Each scene shows the same named points in several views. A view is turned or mirrored, shifted and resized as a whole, has a little noise and may leave points out.
(in the rows, 100 means zero)

Scene 1
View 1
q_667: [117 104  91 121  90 117  88  93  84  72  89 118 105 112 110 114  87 101
 116  96  98 109 111 128 111  82 103]
q_264: [131  75 106 109  78 132  95  91  90  81  92 128 102 100 109 100  77 114
 129 111 108 117 110 130 127  79 117]
q_193: [113  96  93 112  88 115  88  89  92  79  91 115 101 106 105 115  89 107
 115 101 102 107 109 124 112  88 100]
q_270: [ 97  94  91 103  89 102  81  75  98  82  88  91 105 103 101 121  97 112
 104  99 102 110 108 121 106  94 100]
q_971: [ 95 103  85 104  92  99  82  83  99  83  91  99  98 104  98 126 100 111
 102  97 100 100 104 116 103 100  86]
q_74: [121 103  85 120  93 116  94 107  86  76  95 140  95 110 107 112  88 105
 120  96  99  94 107 126 115  97  84]
q_986: [ 92 101  77 105  98  87  83  83  96  80  89 101  97 105 100 121 105 114
  99  91  97  88 105 122 103 116  73]
q_466: [ 88  98  72 108 101  74  82  75  87  71  82  89 105 110 108 114 111 115
  94  82  93  83 107 134 101 124  69]
q_374: [117  96  83 123  94 103  90  90  76  65  84 116 109 114 117 103  92 106
 115  87  94  96 111 141 113 100  91]
q_681: [ 81 109  80  94  96  91  80  85 113  94  97  98  86  99  86 140 108 114
  93 100 101  92  99 102  96 110  70]
q_953: [113  97  91 108  88 118  91  99  98  86  98 129  91 102  98 120  89 109
 116 105 105 101 105 116 113  93  90]
q_439: [ 89  93  85  94  92  91  82  77 106  89  92  94  94  99  94 125 105 119
  99 100 103  96 103 115 104 110  81]
View 2
q_193: [111 109 103 109  87  91 102 111  90 116 116 106  98  84 132 106  85 104
 113  95  87  92 110 104  99  85  93]
q_466: [117 101  99  91 117  99  57 125  85  94 110 110  76  97 128  99 118 105
 101  81  99  96  89  71 126  99  66]
q_374: [120 112 105 102 105  94  86 119  74 108 117 106  88  75 141  95  96  91
 116  84  78  85 106 101 101  76  86]
q_667: [119 113 103 114  88  89 103 114  89 115 122 110  94  80 134 106  86  93
 115  94  79  86 114 107  95  83  92]
q_439: [103  96  98  98  93  95  78 112 102 105 105 107  94 105 118 111 101 124
  99  94 110 105  95  80 122 104  79]
q_953: [102 105 100 104  87  95 109 114  94 131 109  98  98  86 124 108  80 117
 117 100  92  95 109 104  98  92  91]
q_986: [110  99  97  94 106  99  75 124  93 110 108 106  82  98 121 105 106 115
 105  90 101  98  94  77 119 103  71]
q_270: [112 104 101 110  83  87  84 105 101  97 115 115  99  98 126 112  96 108
  99  94 101 100 105  91 114  92  88]
q_681: [101  94  92 100  94  98  86 122 115 120 106 107  85 112 105 118 103 129
 102 102 114 105  95  73 121 122  68]
q_971: [110 103  98 105  91  93  87 116 102 110 113 111  90  99 120 112  98 112
 105  96 101  98 102  86 113 102  79]
View 3
q_74: [140 100 114  91 103  92 112 108 107 108 116  82 113 105 101  80 100 103
 102 103 107 117  95 114  91 111 105]
q_971: [100 100 114 114  99  84 109 103  91 101  98  86  97 117 105  90  96 106
 104  93 101 103  85  93  92 103 101]
q_953: [124 105 111 100 100  75 106 105 106  99 112  82 104 113 101  81 106  97
 103  98 110 107  95 115  92 110  99]
q_667: [123 104 120 100  99  91 122 102 104  92 111  77 108 113  97  91 112 106
 103 108 106 130  98 102  94 115 107]
q_374: [126  98 122  95  97 108 121  99 103 111 106  81 104 106  99  89 101 116
 106 113  93 128  94  98  99 113 114]
q_193: [117 107 117 103  97  83 115 100 104  95 107  79 101 115  98  88 112 104
 105 105 106 117  96 106  96 113 104]
q_986: [103  94 113 111  99  95 105 104  89 116  95  91  96 112 109  88  83 112
 106  92  92  98  80  90  94 100 104]
q_466: [ 98  89 118 111  97 111 110 100  85 126  89  92  92 108 110  92  76 123
 109  98  81 102  76  80  99  99 112]
q_270: [ 93 105 118 114  94  83 113  97  95  95  95  83  90 121 100  94 107 108
 106 101  99 109  90  93  98 109 104]
q_681: [ 91  96 107 121 103  74  97 109  83 104  95  92  96 118 112  87  81 100
 102  77 103  82  77  91  87  94  92]
q_264: [126 118 119  93  90  72 114  93 122  91 113  73  94 117  89  83 133 101
 109 121 109 123 110 126 103 125 107]
View 4
q_439: [103 105  95 108 108  94 108  92  92  88  78 118  95 101  85  88 109  96
  77 105 102 113 114 113 123 108 113]
q_270: [ 96 110 101  98 119  85 119  85  93  92  92 113  97  98  91 101 104  97
  85 115  99 103 103 101 118 116 123]
q_681: [107 100  92 119 107  94 104  99 102  84  66 124  93  96  88  87 105  89
  66  92 107 101 114 128 129 106 101]
q_986: [ 96 102  94 113 111  92 102  89  96  88  76 122 115 111  94  81 105  96
  78 103 113 118 108 107 122  99 115]
q_667: [ 83 114  97  91 137  84 111  81 100  98 104 115 114 116 120 112  94 108
  87 114  97  90  87  87 103 109 114]
q_74: [ 84 114  85  95 131  99  91  87  98  98  97 121 118 130 128 103  95 115
  81 105  94  95  92  91  95  97  97]
q_466: [ 92  98  99 116 108  87 104  84  92  87  75 121 130 113  89  70 107  92
  84 109 125 134 108  99 128  94 129]
q_264: [ 87 129  92  70 134  98 109  81  84 104 119 108  90 119 116 123 102 125
  94 126  69  90  93  80  87 118 108]
q_374: [ 79 111  96  95 130  87 104  78  93  98 100 117 131 126 117  95  98 109
  91 117 106 112  91  78 105  99 122]
q_953: [ 94 116  86  94 125 100  97  92  97  96  95 119  95 116 115 108 100 112
  77 104  85  89 100 103 100 107  93]
q_971: [ 97 106  97 107 118  88 111  89  98  90  84 119 103 103  97  95 102  96
  79 105 104 102 103 108 120 109 113]
q_193: [ 90 115  95  91 129  90 110  84  95  97 101 114 103 112 111 108  99 109
  85 114  92  94  95  93 104 111 111]

In a view up to two points have been moved. Name them for each view, in the order of its rows, or write none.
view 1 => none
view 2 => q_193
view 3 => none
view 4 => q_953

Scene 2
View 1
q_626: [ 86  94 114  89  91 115 108  87  97 104 115 100 105  97 101 114  90 113
 108 107 102 125 108  91 118  83 124]
q_922: [104  93 109  89 105  97 102  93 113  95 103  95  95 112  87 119  94 114
 106  94 102 136  86  96 112  75 105]
q_898: [ 86  81 110  88 103 112 108  71 103 103 102  93  97  90 105 101  81 129
 110 105 106 131  93  91 114  88 122]
q_486: [ 87  91 113  89  93 111 107  84  99 103 113  98 102  96 101 113  88 118
 107 105 103 127 102  91 116  85 123]
q_623: [ 76 104 111  92 105 116 100 106 108  91 109 114 109  88 107  93  96 103
 101 110 104 107 115  79 112  86 121]
q_728: [ 83 104 112  92  99 114 102 104 104  95 113 110 109  95 101 104  98 102
 102 107 102 113 114  84 115  82 119]
q_367: [ 94 102 107  91 113  97  95 112 122  85 104 109  98 103  95 102  98 106
  98  97 104 120  92  85 107  80 107]
q_824: [ 75 104 113  91  96 115 102 107 104  95 119 113 108  89 108 101  95 104
  99 110 104 108 116  80 113  88 127]
q_311: [ 88 102 108  91 108  98  95 112 121  86 110 111  98  99 100 101  96 108
  96  99 104 117  95  83 106  85 114]
q_282: [ 85 109 110  94 109 122 102 108 105  91 101 113 116  95  97  96 105  91
 106 109 100 107 122  82 117  74 110]
q_209: [ 88 100 112  89  97 102 100 104 111  95 117 106  99 101 100 112  93 111
  99 101 104 122  98  87 110  85 120]
q_290: [ 86 105 107  93 115 106  96 113 119  84 102 114 104  96  99  92 100 102
  99 102 104 111 103  80 108  82 110]
q_169: [ 84 100 114  90  92 115 106  96  98 101 117 104 108  97 101 113  94 107
 105 107 102 119 113  88 117  83 123]
q_359: [ 91  99 107  91 114 105  99 102 117  88  99 106 101  99  96  98  97 108
 102 100 103 120  97  85 110  80 108]
q_878: [ 83 107 108  93 113 111  97 112 115  85 103 115 107  94 101  91 101 100
  99 105 103 108 109  79 110  81 113]
View 2
q_626: [ 89 141 100 120  82  94 113  99  82 117  78 103 126  89  59  73 123  89
  84  81  79  96 100  92  88 110 112]
q_728: [ 91 130 116 100  85 102 109 106  88 116  73 100 124  85  66  96 120  84
  97  93  96 113  97  90  92 117  97]
q_922: [111 122  80 119 106 110 119 103  99 105 104 118 125  85 100  75 108  86
  84  94  80  81 102 111 105  85 118]
q_311: [ 95 111 109  91  91 108 100 105  93 107  90 108 124  81  97 102 115  89
  99 105 111 102 103  99  99 100 113]
q_282: [100 132 122  92  98 113 113 117  92 127  68 104 129  83  64 104 114  75
 101  95  99 129  87  91  95 125  77]
q_486: [ 90 137  96 121  84  95 108  99  80 119  84 108 131  86  66  70 123  92
  82  83  82  92 102  94  88 105 120]
q_209: [ 92 123 104 105  83  99 108  98  91 103  86 103 119  87  82  89 118  90
  94  95  95  95 104  97  95 101 115]
q_898: [ 89 137  90 121  93  98  95 101  68 137  92 124 151  80  73  62 126  98
  74  80  88  90 102  95  83 100 133]
q_290: [ 97 114 116  85  98 115 100 113  92 119  84 111 132  79  91 108 113  84
 101 105 114 116  96  96  98 109  98]
q_878: [ 95 118 121  85  95 112 100 113  90 121  78 109 131  80  83 109 115  83
 103 103 113 121  95  93  96 115  94]
q_359: [102 119 104  97 103 114 104 111  91 121  90 117 135  80  93  95 113  86
  94 100 103 106  97 100  98 102 106]
q_824: [ 80 130 123  95  74  96 100 103  82 115  68  95 124  86  61  99 126  89
  98  93 104 115 100  85  86 121 103]
q_367: [103 111 104  93 101 114 105 108  98 109  94 114 126  80 104 101 110  85
  98 106 107 102 100 103 103  97 107]
q_623: [ 86 127 123  90  84 103  97 108  82 124  71 103 132  82  68 102 122  87
  99  96 109 120  96  87  88 121  99]
View 3
q_290: [101  95 101 100 121  87  94 101  98 123 100 109  91 108  87 126  93  98
  95  85  85 135 126  93 101 112  75]
q_626: [102  85 120  88  96  99  81  90  74 111  95 101  81  67 108 102 101  96
  84  88  89 116 106  98 110  77  88]
q_311: [104  83  98 104 114  85 100  99 104 120 103 102  92 101  86 118  99 104
 102  93  89 128 112 100 105 108  82]
q_922: [114  71 124 115  97  81  85  83  90 127  93  78  86  92  80 102 112 105
 105 102  76 117 115 114 113  94 111]
q_486: [104  84 121  92  94  91  86  86  78 113  98  97  83  69 107  97 103  99
  87  85  91 115 106  98 113  81  93]
q_824: [ 94  93  99  83 113 104  92 104  87 107 102 120  86  81 109 119  89  95
  83  85  96 127 106  87 101  92  63]
q_282: [ 96 103 111  90 120 107  75 105  78 120  89 118  84 101  95 133  87  85
  82  83  77 135 134  90  95  98  66]
q_359: [105  91 111 104 112  82  91  92  93 125  98  98  90 102  87 116  99 100
  98  85  83 131 126  98 107 106  88]
q_623: [ 96 100 101  86 116  96  92 103  88 113 101 119  88  90 105 122  88  95
  84  77  94 132 118  86 101  99  65]
q_209: [104  78 105  99 105  94  93  96  94 114 100 100  87  84  95 110 101 102
  97  98  89 119 102 102 107  92  85]
q_169: [ 98  86 113  88 102 105  81  97  78 111  95 108  82  73 105 112  97  93
  84  92  88 119 106  97 104  81  78]
q_878: [ 98  98 100  96 122  92  92 103  94 120  99 114  90 105  92 128  90  95
  91  82  87 136 126  90  99 109  69]
q_367: [106  83 104 109 115  83  95  96 102 125 100  96  91 108  80 119 100 103
 104  95  82 129 120 103 105 111  87]
View 4
q_311: [112  93  97  92 100  87  91  96  91  87 118  98 101 104  92 114  95 111
  86 108 124 106 113 111 102  92 113]
q_486: [118  97  92  94  96  84 105  85  91  86 127 102 108 100 124 107 105 114
  96  92 122  88 133  98 104  89 100]
q_282: [111  94 122  83 110  82 107 101  86  78 116 106 114 119 113 114 107 114
  77 104 127 102 106 119 109 107  90]
q_169: [113  98 104  89 104  89 104  89  90  85 122 104 106 103 123 111 107 119
  84  92 126  96 129 102 106  94  91]
q_209: [113  96  96  94 100  92  94  91  92  91 119  99  99 102 106 113 100 115
  87  99 124  99 126 102 101  90 106]
q_922: [119  91  86 102  88  88  94  98  94 104 114  92  97 115 111 110 103  98
 104 106 118  81 128 100  95  97 120]
q_898: [122  94  80  96  88  71 109  81  91  78 135 104 118  97 121 103 103 108
 108  94 118  83 128  98 103  86 109]
q_623: [111  96 109  85 108  81 103  91  87  72 124 108 114 102 105 113 100 120
  78 100 127 109 110 114 110  95  94]
q_824: [110  99 109  85 109  87 102  87  88  75 125 107 109  97 109 113 101 126
  76  94 128 109 119 109 109  91  90]
q_290: [111  91 106  88 103  81  97 101  88  79 117 102 109 111  93 114  97 110
  82 111 125 107 103 118 105  99 108]
q_359: [115  91  98  92  97  80  98  99  90  84 119  99 109 112 100 111  99 105
  92 109 122  97 110 113 102  98 112]
q_367: [113  90  97  94  98  85  91 102  91  90 114  97 101 112  92 114  97 104
  89 112 123 101 110 112 100  97 117]
q_728: [112  97 110  87 106  87 102  93  88  82 120 105 108 106 113 113 104 119
  80  98 127 102 119 109 107  97  93]

In a view up to two points have been moved. Name them for each view, in the order of its rows, or write none.
view 1 => q_922
view 2 => none
view 3 => none
view 4 => none
